Each row is a point on a tangle of strands that fork, close into loops and nearly touch. The rows are in no order.
(in the rows, 128 means zero)
Two points are linked if the straight distance between their rows is under 138. Some points are linked to none.
J_57: [175 144 116 120 128 107 172  79  93 153 151  74  94 155 172 132 209 170
  75 124 176 129 106  87 105 153 141  84 122 148 137 127 130 147 156 122
 136 105]
J_457: [197 143 114 138 118 116 179  94 137 162 145  63 120 177 152  81 197 179
 155 152 100 119  93 130 114 132  99 103 118 147 126 117 125 116  68 116
 105 126]
J_605: [101 139 167 138 174  96 113 100 108 153 106 169 181 146  97 195 129  63
  81 161 154 113 150 120 191 129 187  96  97 133 150 161 148 140 170 126
  59 114]
J_458: [ 93 156 130 130 134 149  98 101 187 147 108  86 124 116 141 106 118 115
 115 159 119 102 150 144 132 153  78 173 126 145  94 104 190  72 156  96
  95 154]
J_423: [ 91 176 105 123 121 158  89 135 144  99 150 157 133 116  90 139  95 123
 160 104 116 148 150 128 124 156 119 121 128 178 143 133 144 154 173  98
 148 158]
J_147: [123 154 130 121 110 166 167 139  82 118 141 124 122 161 126 164 123 135
 126 115 118 132 126 102 144 150 140  81 148 150 142 108 111 101 126 129
 121 125]
J_178: [103 144 132 167 159 152 135 115 175 126  66 156 152 119 102 113  93 114
 135 142  96  88 139 131 151 146 134 169 131 131 115  91 161 113 145 110
  93 129]
J_357: [ 85  96 146  93 135 130 108 196 138 117  90 134 111 131 127 127  59  47
 113 148 154 125 132 146 110  73 122 123 123 101  94 138  88  91 107 179
 125 147]
J_18: [115 134 201 176 119 123 134  80  80 123 153 140 171 167 137  76 196 144
 166 137 116 118  96 106 161 138 204 130 130 124 152 100 168 115 128  99
 135 125]
J_48: [129 180 130 198 112 104 186  90 123 146 158 121 182 162 123 123 188 161
 178 148  95 134 124 133 138 143 130 151 166 151 140 125 145 126 121  79
  79 127]
J_195: [103 149  62 108  97 187 104 184 148  94 147 212 127  70  73 126  70 152
 159  87  99 155 117 131 107  67  82 170 155 144 103 139  76 184 109 125
 187 149]
J_155: [ 91 142  44 103  87 162  98 200 157 108 137 179 133  77  79  95  55 137
 168 110 101 132 154 158  68  45  72 174 169 124  92 127 120 169 138 119
 166 169]
J_802: [106 153  81 116 120 146  79 143 137  94 145 177 120  84  82 159  94 102
 127  86 150 139 165 121 101 141 109 137 140 157 128 155 133 180 208  97
 181 127]
J_11: [126 157 169 161 105 110 142  58  82  96 180 149 154 153 147  76 208 173
 146 102 139 119 115 111 124 144 177 124 137 149 139 113 133 152 150  73
 163 126]
J_287: [107 211 124 160  95 149 136  85 132 129 183 166 168 144  90 116 142 152
 176 110  93 126 152 136 139 145  97 148 161 184 121 106 118 142 124  45
 124 176]
J_93: [181 164 108 121  98 133 171 108  70 156 169 104 150 201  78 149 174 166
 179 167 105 136 145 127 164 112 120  75 137 157 155 123 149 122 112 110
 101 144]
J_159: [ 91 118 132 124 115 167 134 149  96  91 172 156 144 123 123 109 105 170
 131 109  89 183 110 145 159 174 122 130 144 135 169 101  99 117 103 154
 183 187]
J_27: [139  74 130  96 156 123 103 160 171 141  77  82 108  85 130 147  69  82
  71 156 158 134 146 170  91  97  92 117 125  72  92 109 136  96 122 170
  89 148]
J_683: [ 99 134  62 114 103 129  97 176 184 121 131 149 123  88 100 100  76 118
 177 120 105 119 146 168  93  74  94 191 148 112 101 142 124 143 123 121
 146 162]
J_455: [ 82 167 161 161 132 106 108 132 133 120 122 163 152 152 111 105 124  90
 155 126 131 133 132 132 144 153 181 136 111 149 145 151 142 147 151 133
 112 130]
J_633: [122  77  84 116 108 132 139 167 118 109 101 146  89  72 143 166  97 122
 136 112 154 126 126 141  99  62 136 148 175  76 112 137 113 140 150 138
 155  74]
J_478: [122 132 174 155 115 109 186 101  48 152 161  97 142 175 147 140 192 158
 140 167 134 132 122 127 151 133 153  96 149 118 165 104 156 107 152 107
 120 118]
J_714: [160 130 151 142 133 137 126 132 116 177  94  99 116 129 121 160 169 115
 130 154 123 109 126 113 170 126 124 111 109 122 124 115 191  91 145 148
  95  80]
J_375: [158 185 103 129 133 142 155 142 100 163 123 101 138 178  88 147 144 156
 144 174 114 136 147 107 171 150 115  88 129 176 158 131 206 113 188 135
  88 110]
J_685: [132 106 177 158 164  69 145 165 128 129  66 135 151 116 147 141 123  91
 141 120 152  99 106  98 127 103 182 156 141  89 134 142 120 145 122 165
  92  59]
J_497: [136 138 138 115 151  90 123 109 113 117 137 154 151 132 123 160 125  83
 126  97 159 127 127 135 118 139 204 109 109 131 175 191  97 181 118 157
  88 113]
J_874: [130 130 111 167 151  83  90 131 169 146  94 103 109 121 132 164 150  91
  94 130 176 128 143 113  93 143 127 161  94  99 111 187 176 141 169 111
 112  61]
J_655: [100 140  87 120  90 160 103 123 155 113 145 109  85 119 127 158 126 123
 128 109 121 138 136 127 106 122  73 112 144 157  85 147 116 111 129 104
 160 108]
J_285: [ 95 168 183 172 154  90 159 141  91 150  97 109 148 156 146 141 136 108
 104 163 156 135 109 104 135 174 166 108 130 118 145 124 146 120 152 148
  71  90]
J_493: [105 116  89 108 110 174 134 161  93  84 147 181 111  81 113 179 101 160
 117  85 124 154 114 129 126 127 112 114 171 139 135 137  73 147 149 143
 200 126]
J_998: [135  57 151  92 146 146 119 157 125  90  85 188  93 119 142  99 101 112
 107  81 154  81 130  91 132  78 178 144 116  98 108 119 114 148 130 149
 179 126]
J_499: [110 102  47  90  97 142 126 195 136 101 121 183 129  77  63 134  57 105
 145 106 135 124 180 163  79  28 109 152 172 107 116 135 149 184 170 105
 166 134]
J_915: [121 172 114 160 147 104  97 142 168 162 103  81 114 126 136 152 133  99
 110 172 154 151 143 135  96 161  92 134 113 138 108 156 196 104 182 119
  93  91]
J_276: [ 89 180 127 145  98 165 119 101 153 102 172 164 160 136 103 105 106 141
 179 101  88 115 149 131 138 127 108 175 153 150 101 109  82 137  90  70
 131 186]
J_479: [142  98 115  94 161 151 102 177 136 104  92 145 106  99 140 117  72 138
  96  95 115 151  80 125 115 152 146 125 106 128 154 142  92 152 104 225
 132 121]
J_682: [ 95 110 189 135 102 140 116 119 116 132 142 121 131 142 121 136 128  86
 177 165  94 126 138 154 178 113 120 126 127 112 122 107 107  64  87 112
 118 148]
J_964: [145 140 160 132 143  86 175  97  58 138 148 119 161 157 150 122 173 162
 110 118 135 144  97 110 127 175 217  74 133 117 204 130 129 157 133 156
  91 121]
J_92: [159 101  84  97 103 181 124 127 118 117 167 120  99 105 128 175 135 159
 108 111 112 151 110 139 124 128  71  87 128 148 128 126  58 112 100 149
 166 130]
J_242: [105  90 132  92 137 167 100 156 135  95  99 167  93 119 130 116  97  96
  95 102 149  97 119 102 127 105 150 115 101 122 102 142 104 120 120 166
 175 134]
J_484: [138 148 150 159 161 117 113 102 189 150  96 130 165 125 125  87 123 117
 154 132  93  91 111 121 141 144 152 189 101 147 123 120 162 115 102 144
  78 144]
J_905: [122 100  95 120 107 149 120 154 153 118 126 127  83  83 160  70 109 172
 143 121 101 125 102 156  96 119  87 179 155 112 103 107 121 130 116 132
 169 144]
J_305: [137  70  83 110 108 154 133 149 145  88 124 171 108  80 141  64 104 190
 131 104  95 114 116 155 113  90  82 181 155 101 100  92 105 153 107 116
 201 160]
J_286: [164 100  92 167 121 108 139 112 175 115 105 110 102  79 137 123 143 159
 119 109 145 131 148 149  83 136  80 193 149 108 123 124 164 154 160  80
 142  77]
J_675: [106 118 119  99 155 143 113 124 179 108 108 146 149 123 100 172  55  70
 102 122 148 106 187 137 108 111 115 123 131 129 121 138 102 136 155 105
 100 134]
J_495: [191 132  94 101 127 158 155 115 112 142 127  77  87 115 129 155 149 174
  88 120 147 130 143 113 126 174  99  96 137 156 140 105 155 120 173 121
 133 103]
J_706: [161 138  92  98 121 163 120  99 170 104 135 118 107 130 136 101 120 158
  82  90 109 131 109 117 106 163  88 108 102 180 114 125 102 136  99 127
 141 148]
J_441: [151 115 173 158 150 118 165 128  84 174 103 115 148 138 131 170 186 139
 125 160 129 107 121  93 185 138 146 125 130 116 143  97 207 107 173 122
  92  73]
J_673: [205 131 144 136 143  96 179  70  76 169 132  91 119 176 148 111 217 189
  92 123 148  97  97  54 125 137 161  86 116 133 133 101 159 140 134 102
 136  94]
J_522: [180 125 120 127 156 131 167  97 111 146 125  76  98 106 170 167 174 167
  62 116 175 129 123  91 116 181 127 103 136 124 130 105 148 129 182 131
 130 107]
J_111: [102 117  69 114 113 113 107 213 172 130 120 134 116  89 128  57  64 131
 173 133 109 134 131 185  81  80 103 196 150 103 116 152 121 151 115 171
 131 179]
J_868: [120  76 117 108 123 173 136 159 114  80 144 190 125  86 134  89  99 180
 145 101  91 149 102 142 144 130 101 157 141 120 139 100  75 144 101 159
 202 172]
J_293: [181 155 104 120 110 135 188  91  47 115 160 132 111 142 144 137 209 196
 130  96 141 131  82  68 146 125 179  70 145 145 134 120  73 164 144  99
 171  93]
J_218: [162 115  77 142 144  92  95 132 180 128  96 118 102 102 125 156 136 107
 109  96 166 136 141 122  80 139 132 158  95 124 138 180 153 167 145 127
 117  77]
J_972: [209 156 103 122  94 127 185  92  91 157 155  85 115 204 102 107 184 186
 157 157 118 127 131 112 132 114 116  76 132 160 134 113 134 136 115 109
 128 136]
J_959: [109  95 154 114 137 110 106 193 157 150  76  85 109 106 152 123  78  69
 100 174 167 139 124 162  99  84 107 136 133  64  73 108 129  90 101 180
 100 113]
J_439: [119 148  72 115 104 165  97 120 186 115 134  88  88  79 136  61 118 173
 114 113  91 128  95 145 105 128  52 187 146 145  84 101 131 112 105 123
 162 162]
J_692: [156 162 103 123 102 123 126  87 126 135 175 104 119 171 106 163 184 123
 129 125 143 136 149 118 113 125 128  80 109 161 111 166 132 128 132  98
 117 108]
J_781: [ 88 211 105 112 112 153 124 127 120 144 195 121 198 158  66 170  89 142
 170 150  64 167 163 142 183 157  92 109 143 156 181 113 138 116 126  70
 100 195]
J_224: [ 73 165 107 115 107 177  87 143 148 110 157 145 139 107  97 106  75 140
 164 114  80 146 131 141 148 155  88 154 134 171 142 122 139 125 150 123
 153 184]
J_671: [113 162 176 161 123 125 151  98  70 150 139 136 183 193 100 132 168 130
 144 188  92 116 152 117 216 142 167 104 112 132 144 109 179  89 145  89
  97 140]
J_217: [118  53 117  88 142 115 110 224 142 107  91 141  98 105 150  68  79 119
 125 136 128 125 105 148 108  87 126 157 116  89 127 149 116 138 104 227
 162 146]
J_664: [150  63 114 133 103  97 126 117 134 106 130 124  80  96 172 132 166 137
 136  88 158 117 136 115 102  94 121 162 134  72  98 134  96 140 124  83
 197  86]
J_420: [112  99 163 131 136  69 107 152 167 124 133 126 137 135 158  70 130 103
 171 129 143 121 142 154  98 107 141 195 112 106 128 147 126 143 107 150
 135 155]
J_730: [125 121 141 104 169 126  97 168 135 114  78 124 129 103 114 123  65  96
 106 106 138 145 106 128 117 163 161 116 105 139 152 141 121 134 119 218
  85 127]
J_751: [153 190 123 167 163 118 178 133  75 166 108 114 161 196  78 139 146 162
 118 186 117 128 128  87 177 163 160  96 122 163 171 122 208 133 199 142
  69 112]
J_324: [128  90  64 113  99 135 129 150 135  93 101 164  97  58 104 149  76 128
 121 104 152 109 167 151  84  78 100 149 170  92 103 123 141 159 164 104
 165 101]
J_612: [169 101 118 108 109 128 141 101 107 146 133  92  77 115 181 167 187 134
  95  99 154 122 100  88 124 124 135  93 128  94 107 136  94 101 116 121
 184  84]
J_403: [107 145 132 119 128 145 113 125 127 106 162 178 184 132  77 145  81 110
 157  92  88 145 150 147 164 131 139 127 134 137 164 125  83 128  71 121
 120 184]
J_798: [173 145 103 107 111 170 141 103 150 131 144  85  87 146 144  71 156 183
  87 107 106 127  95  98 133 165  92  98 112 187 102 104 118 122  95 123
 155 133]
J_141: [188 117 184 163 143  94 173  85 114 178 115  93 147 167 156 102 212 163
 120 139 132 101  77  67 121 124 160 105 114 131 123 110 171 117 106 115
 108  95]
J_128: [111  79 170 123 108 153 113 106 122 125 138 130 111 126 149 115 150 123
 149 144 115 118 149 157 166 118  99 152 127 113 108  95 163  69 126  91
 163 144]
J_857: [160  98 137 113 136 145 114 125 148  87 137 196 142 134 126  78 120 144
 159  74  99 108 121 138 134 104 156 155 100 144 133 136  79 175  82 122
 166 149]
J_112: [182 143 142 148 138 111 156 102 152 160 128  80 138 149 158  88 168 160
 138 140  98 128  87 130 112 147 133 119 108 146 138 110 129 119  65 141
  78 146]
J_196: [116 133 146 139 155 127 126 119 115 132  96 161 165 125  86 205  99  62
 113 128 152 107 156 120 187 113 177 121 118 136 144 169 126 143 167 127
  90  81]
J_281: [108 100  68  88  97 193 101 161 142  83 143 206 106  86  84 142  73 140
 115  97 120 145 116 113 106  67  62 132 151 136  83 146  76 160 111 126
 218 147]
J_227: [ 96 135 225 177 127 102 147  82  62 137 129 156 183 182 120 110 176 118
 136 158 108 112 120  93 176 133 212 117 118 110 141 112 174 100 127  98
  98 111]
J_696: [ 80 166 135 140 142 103 116 110 100 103 154 174 162 158 114 139 112  93
 147 112 153 135 137 126 115 154 201 111 122 147 173 177 106 171 154 139
 126 137]
J_25: [155 106 142 128 104 146 156 117  97 150 182  83  91 142 173 128 183 138
 136 157 121 148  94 145 133 130  86  78 133 126 126 114  89  73  96 128
 170 134]
J_866: [ 98 124 209 127 148 103 101 182 124 151  63 110 130 116 148  73 103  76
 125 151 150 109  93 128 145 124 137 160  97 101  92 102 141  99  95 201
 102 134]
J_635: [ 95 144  76 139 110 129  93 158 177 125 130 128 114  82 124  91 101 126
 181 135 126 126 146 171 104 110  90 211 150 124 108 137 169 143 164 107
 144 135]
J_529: [131 139 138 192 167 141 166 118 136 120  87 177 185 129  94 139 122 129
 116 143  94  97 137 108 174 163 150 147 127 149 146  97 178 125 164  95
  77 109]
J_890: [119  93 145 115 123 120 124 105 102  98 159 152 104 100 147 136 153 134
 149  97 152 138 148 157 139 128 135 148 132 110 145 120 113 140 152 114
 173 142]
J_587: [159 110 128 145 171 143 149  85 136 104 104 174 175 112  99 164 113 133
 116 103 118 105 165 125 159 155 155 145 129 133 176 102 142 155 174 101
  99 123]
J_353: [119 110 192 161 124 121 179 121  69 135 129 102 128 134 173 116 155 146
 142 152 121 135 108 135 148 148 140 119 152 101 163  86 122  87 111 127
 127 123]
J_120: [108 128 111 160 150  89 142 149 132 136 109 132 141  95 120 187  96 110
 122 165 145 141 163 160 121 133 123 150 157 100 153 148 140 132 194 117
  73  85]
J_966: [204 162 166 114 144 100 155 119  86 192 123  58 139 197 156  87 190 140
 113 165 134 137  74  94 107 123 167  47  92 125 115 119 149 131  77 189
  79 128]
J_838: [141 111  77 106  89 167 121 130 132 116 146 105  75 105 136 159 127 144
  85 122 133 150 107 124 107 116  59  87 147 132  80 135  86 102 109 124
 180 106]
J_646: [136 121 193 145 186  55  91 142 137 154  98 110 159 126 135 119 119  85
 113 142 162 136 124 151 128 154 157 139  87 117 162 140 161 151 141 186
  54 127]
J_295: [124 142 119 125  92 158 123  98 154 100 164 169 134 109 120 114 118 146
 167  83  98 112 135 123 134 100  85 157 133 159  79 118  77 126  71  84
 169 177]
J_272: [114 102 124 106 124 117 111 216 136 118  92 140 127  85 119  82  85 119
 172 137 112 142 119 169 129  99 128 176 142 100 147 129 134 146 115 197
 127 148]
J_958: [175 107  91 100 134 160 112 103 160 139 108  80  89  94 130 165 129 137
  86 115 141 134 139 140 111 153  91 112 128 121 120 108 159 119 144 127
 125 109]
J_636: [ 61 151 143 145 145 124  82 119 180 145  95 133 117 129 132 102 110  82
 124 160 130  87 159 121 133 136 104 181 108 135  80 140 196  95 168  93
 133 128]
J_607: [109 145 198 123 169  90  99 173 123 148  73  97 146 110 128 113  92  73
 106 139 158 143 101 133 146 156 149 128  99 115 131 123 140 121 103 207
  64 128]
J_886: [100 190 160 101 152 162 101 165 154 153 120  59 150 169 115 124  74  95
 101 175 109 161  99 125 146 164 104  79 115 159 116 103 139  68 115 173
  66 193]
J_182: [157 115 138 115 119 125 119 100 146 122 156 128 108 135 172  86 159 133
 137 116 106 130  97 137 112 117 127 112  94 131 117 144  61 128  40 136
 158 151]
J_752: [110  71 185 148 139  92 153 106  96 124 144 122 119 102 182 127 158 133
 143 129 152 123 132 138 131 133 146 163 151  78 160 101 107 120 144 116
 156 121]
J_865: [120 169 122 101 137 180 129 156 122 143 146  85 138 167 114 134  91 136
 101 155  91 157  89 104 146 159 103  65 126 160 132 115  95  73  76 192
  98 189]
J_928: [ 88 163 187 150 150  75 147 121  50 149 129 116 171 163 130 127 149 113
  99 156 163 149 111 102 148 174 210  88 125 118 173 137 148 127 152 161
  80 123]
J_461: [184 111  77 125 133 112 107 130 165 139  92 101  84  98 159 166 140 126
  94  84 182 133 118 101  83 127 151 140 106  99 125 165 120 161 125 128
 142  53]
J_976: [171  77 118 110 160 135 116  91 150 107 121 163 133  81 105 141 126 133
 115  77 140 106 177 137 134 140 140 156 110 139 153 113 144 168 173 103
 132 128]
J_768: [ 74 139 102 125 145  98  91 171 150 128  80 112 137  85 110 186  52  78
 117 174 149 139 162 172 111 111 105 139 147 101 124 152 157 118 201 130
  76  91]
J_278: [160 103 144 119 110 153 151 109  97 140 159 115 111 151 168 120 173 140
 121 134 105 148  82 117 137 122 123  69 112 125 123 136  59 110  62 149
 165 132]
J_995: [127 155 140 141 113 135 134  95 121 122 159 153 179 153 112 116 125 136
 163 124  75 127 119 144 152 151 159 126 128 142 158 118 100 128  54 120
  98 178]
J_641: [ 82 153 139 125 106 160 116 129 120 127 168 108 139 132 124 101 121 149
 162 144  89 145 121 159 157 162 108 138 136 154 153 105 141  98 115 134
 145 192]
J_468: [ 81 156 165 114 125 128  99 111 139 140 168  86 127 160 146 108 152 115
 142 160 125 147 126 159 137 158 119 122 118 158 127 128 157  95 130 119
 129 153]
J_552: [154 137 173 164 139  82 205 109  38 187 144  86 158 216 122 121 202 171
 138 215 137 133 122 107 150 128 165  85 149 107 176 110 190 122 144 130
  93 124]
J_332: [164 140 203 170 158  73 155  83 136 180 117  79 165 166 167  90 200 142
 117 166 132 123  90 114 110 149 136 125 103 131 130 116 176 118  89 132
  75 123]
J_760: [158  61  78 106 111 119 106 142 139 104 130 134  53  88 162 113 151 166
 105  83 140 139  90 118 117  89 116 161 108  77  91 138  70 155  89 112
 222  84]
J_386: [ 82 210 169 116 143 131 106 150 133 181 126  46 145 181 130 103 110 102
 117 215 129 164 108 132 158 158 110  96 113 156 114 112 155  59 126 166
  58 183]
J_226: [123 127 188 179 180  57 146 149 127 159  70 111 150 113 154 169 147  94
  99 143 172 108 100  92 118 133 166 140 129 101 129 144 141 128 147 150
  73  65]
J_475: [ 53 174 179 122 134 125  96 132 136 159 142  74 134 181 150 122 137  92
 126 192 133 147 145 154 148 149 119 102 118 147 108 133 153  67 142 120
  91 155]
J_852: [100 116 140 149 125 114 163 137 114 119 125 101 128 116 152 172 104 118
 116 143 139 135 150 165 114 142 111 126 169 110 142 122 106 108 154 124
 100 112]
J_645: [124 111 164 149 121  93 129  65 121 134 157 136 120 146 161 161 185 114
 114 119 179 109 145 113 124 133 155 117 129 115 118 152 123 111 146  85
 136 103]
J_873: [100 142 189 145 108 136 127 119  85 151 128 127 154 160 110 140 146  93
 164 185  90 122 149 136 223 113 140 113 125 118 122 106 150  57 115 103
  96 122]
J_209: [153 128 120 129 146 117 133 115 147 118 121 128 139 108 127 111 115 154
 139 108  99 141 127 150 108 175 125 137 117 151 171 110 130 145 120 144
 104 150]
J_282: [177 158  99 132 122 148 144 152 130 168  93  87 113 137 110 176 147 132
 140 153 114 129 124 111 155 133 109 100 133 146 126 120 169 102 139 152
  85  87]
J_29: [ 95 129  89  92 110 165  99 146 106  86 165 170  95  69 111 157 107 143
 120  73 154 159 138 128 112 130 117 136 161 135 131 137 103 177 191 123
 214 130]
J_581: [142 132 107 112 111 175 105 115 165  89 139 210 131 105  96  79 115 165
 165  70  89 111 114 118 154 101 125 168 117 156  98  99  87 177  83 111
 178 160]
J_339: [ 74 140 161 145 135 103  87 112 155 125 121 163 127 151 120 105 127  76
 153 138 142 109 159 125 140 134 147 160  99 141 112 155 161 125 164 101
 133 133]
J_73: [130 174 136 183 122 108 172  87 129 134 154 131 189 160 130 120 134 153
 157 137  93 121 136 140 137 152 143 131 138 145 150 123 107 122  84 101
  69 149]
J_171: [116 161  94 131  98 144 111 108 166 124 159 121 117 134 108 179 139 100
 122 118 142 120 170 120 115 131  85 107 124 164  97 152 138 132 158  75
 131 103]
J_356: [133 117 127 145 150 107 134 136 133 110  91 146 137 111 132 169 102  83
 135 109 160 112 138 119 126 113 180 138 125 116 143 160 117 156 141 151
  96  77]
J_856: [130  77 149 123 101 144 121 121 121 138 161  93  91 115 164 122 160 130
 145 151 115 151 119 163 123 111  83 132 140 102 130 108 112  72 100 125
 170 136]
J_33: [ 85 123 166 118 138 156 104 159 142 126  86 128 111 126 146  63  99 104
 128 145 113 124  98 120 145 144 139 156 109 124 103 102 141  88  95 190
 145 163]
J_676: [101 103 115 118 117 121 141 161 125 105 108 121 105  92 143 148  81 121
 131 139 135 132 130 163  89 121 112 139 165  95 118 124 106 122 130 155
 122 101]
J_267: [124 120 182 152 121  97 138  54 114 123 160 126 123 159 179  90 205 135
 125 116 146 110 118 101 109 144 151 126 116 126 111 136 133 128 124  79
 154 112]
J_543: [111 160 130 152 139 125 150 107 121 119 143 158 203 144  82 197  75  95
 124 138 111 136 180 144 157 154 141 108 143 143 174 138  98 132 133  91
  55 143]
J_408: [151  73 159 115 140 120 118 136 140 133 100 117 108 108 157 110 141  97
 132 121 113 115 105 140 122 110 130 144 103 103 127 110 120 113  72 171
 123 121]
J_485: [116 112 114 152 111  80 107 150 179 123 115 130  99 117 146 102 133 121
 171 117 135 118 155 157  90  99 113 194 125 100  99 144 154 136 118 111
 142 111]
J_153: [ 86 150  87 140 135 120  96 136 176 129  92 104 114  97 120 172  81 106
  91 150 145 124 165 148  89 139  76 134 124 126  98 150 190 108 207 102
  95 101]
J_997: [128 152 148 123 159 117 123  93 107 161 129 121 159 176 111 180 149  91
  85 149 146 117 159 100 156 150 161  61 102 148 144 153 147 119 167 114
  71 118]
J_490: [171  63  84  92 127 168 123 142 109 112 157 160 106  91 139 171 131 157
 132 107 107 155  92 144 143 102  91 100 117 124 131 145  57 132  77 162
 176 126]
J_672: [ 82 118 100 100 133 183 128 166 110  78 100 187 129  89  75 168  34  97
 101  91 136 109 160 102 130 103 146 120 164 124 125 126  99 159 171 127
 153 120]
J_932: [144 169 148 161 144  83 196 120  35 179 130 105 172 232  85 133 177 155
 115 232 133 139 141 105 162 128 163  89 140 126 168 125 208 123 180 119
  84 122]
J_347: [143  63 123  92 169 111 131 201 148 113  82 144 118 105 164  92  87 125
 101 119 122 143  78 141 104  99 144 143  99  89 130 151  67 170  78 217
 141 129]
J_656: [136 199  99 124  99 141 142 114  88 148 196 126 180 184  54 162 141 163
 180 157  84 154 164 136 166 133 116  84 148 168 177 119 150 130 136  79
  99 175]
J_657: [105 123 160 121 140 113 120  75 109 133 158 124 127 152 142 179 154  99
  98 143 163 120 167 121 145 145 149  92 110 125 123 152 138 107 178 104
 118 118]
J_935: [124  70  57  83  97 170 112 171 137  74 133 188  88  75 103  85  94 172
 115  89 127 129 123 144  98  58  73 154 153 114  79 117 102 165 116 124
 234 147]
J_157: [127 155  98 134 120 148 114 116 201 136 104  80  98  95 153  74 109 154
 107 127 117 105 122 132  94 154  74 180 133 151  89 104 169 115 125 120
 123 146]
J_925: [135  73 116  95 123 100 115 184 185 113 124 135 107 139 164  62 112 108
 126 106 161 112 159 141  74  91 138 164  98 100 105 158 107 161 104 143
 160 157]
J_59: [137  91  59 110  97 110 112 129 177 103 139 126  84 105 144 118 108 127
  82  87 171 129 166 140  51  94  87 165 131  81  83 143  96 154 126  84
 186 124]
J_549: [157 113  95 112 128 125 110  91 167 106 142 130  97 119 136 111 135 141
  96  69 142 123 127 117  97 142 109 136  96 156 119 141 102 164 111 110
 161 117]
J_979: [177 129 128 162 143  88 171  68 133 119 132 148 143 122 150 135 177 160
 125  85 142 110 124 101 118 147 154 127 129 136 139 144 103 181 131  74
 120  87]
J_192: [163 128 125 106 102 121 127  84  83 169 186  86 102 183 124 157 216 135
 134 151 151 136 135 133 140 116 146  51 113 141 140 154 149 114 135 117
 140 117]
J_834: [156 178 125 129 119 137 161 159  56 146 124 100 129 196 124 129 135 143
 139 147 107 158  82  91 144 136 168  46 123 150 145 134 105 106  82 200
 108 123]
J_532: [170  44  79  95 117 147 119 137 114 121 130 151  74  78 156 154 140 157
 103 116 134 142  82 129 131  87  98 120 123  81 114 156  46 130  78 149
 211  97]
J_160: [142 139 148 128 146  98 147 105  92 126 130 139 149 133 148 138 148 139
 134 115 139 146 101 129 119 152 188  94 122 124 171 151  97 164 105 169
  94 113]
J_54: [160  49 148 109 134 122 134 151 135  90 100 182 136 119 135  94 112 124
 143  80 129  83 145 114 127  81 171 167 119  97 132 115 107 173 104 124
 169 128]
J_936: [121 117 119 127 115 176 160 132  66  90 146 162 124 102 133 180 124 149
 124 101 125 132 123 120 154 133 144 103 169 122 159 107  76 122 132 136
 159 117]
J_576: [134  97 120 101 132 129 113 113 144  93 151 151 113 106 137 119 119 119
 120  86 148 111 163 134 108 135 114 138 124 128 127 124 108 146 137 114
 158 138]
J_893: [121 165 120 111 116 166 149 134 111 136 153 104 147 181 107 141 112 125
 122 138  98 145 116 108 150 169 122  63 132 175 156 107 118  91 108 147
 108 169]
J_409: [129 151 200 183 163  81 128  87 139 165 118 131 192 164 132  90 162 114
 149 164 113 104 106 125 135 144 162 155 101 131 130 136 163 127 103 142
  57 137]
J_16: [133  90  80 104 108  96 101 174 175 105 132 128  83 117 169  91 102 128
 116  95 163 134 139 140  58  89  99 170 108  99  94 170  85 167 104 118
 184 131]
J_76: [ 69 186 132 117 114 139  83 120 149 135 161 136 188 144  82 150  73 105
 177 144  74 138 162 148 174 137 111 125 133 154 151 121 114 105 109  98
  99 195]
J_166: [ 77 124 136 101 104 165  82 165 161 111 123 157 109 129 111 132  75  90
 141 127 122 124 135 129 123  90 118 133 126 132  93 143 106 113 119 144
 147 147]
J_621: [118 181 136 181 110 127 166  91 119 126 164 164 161 161 106 140 166 143
 158 133 119 116 154 124 149 136 117 135 157 172 125 120 142 131 162  48
 121 120]
J_221: [161  78 109 103 139 114 103 143 139 145  85 103  79  99 157 177 126  88
  93  97 183 121 123 102 101  98 152 127 111  68 105 164 110 131 118 152
 145  70]
J_514: [162  86  96 108 156 128 111 130 178 140  69 105 104  73 113 148  76 112
  80 125 157 118 156 147  90 122 107 144 121 100 115 120 177 126 154 144
  99 103]

How many points has the smallest loop of links through each point below? Write none if it is on no loop.
J_915 => none
J_29 => 14
J_226 => 8
J_484 => none
J_532 => none

A tip is a point with one link. Name the tips that can be reached along the links from each point below, in the order of the rows.
J_479 => J_646, J_182, J_33, J_59, J_221
J_781 => J_441, J_798
J_490 => J_664, J_192
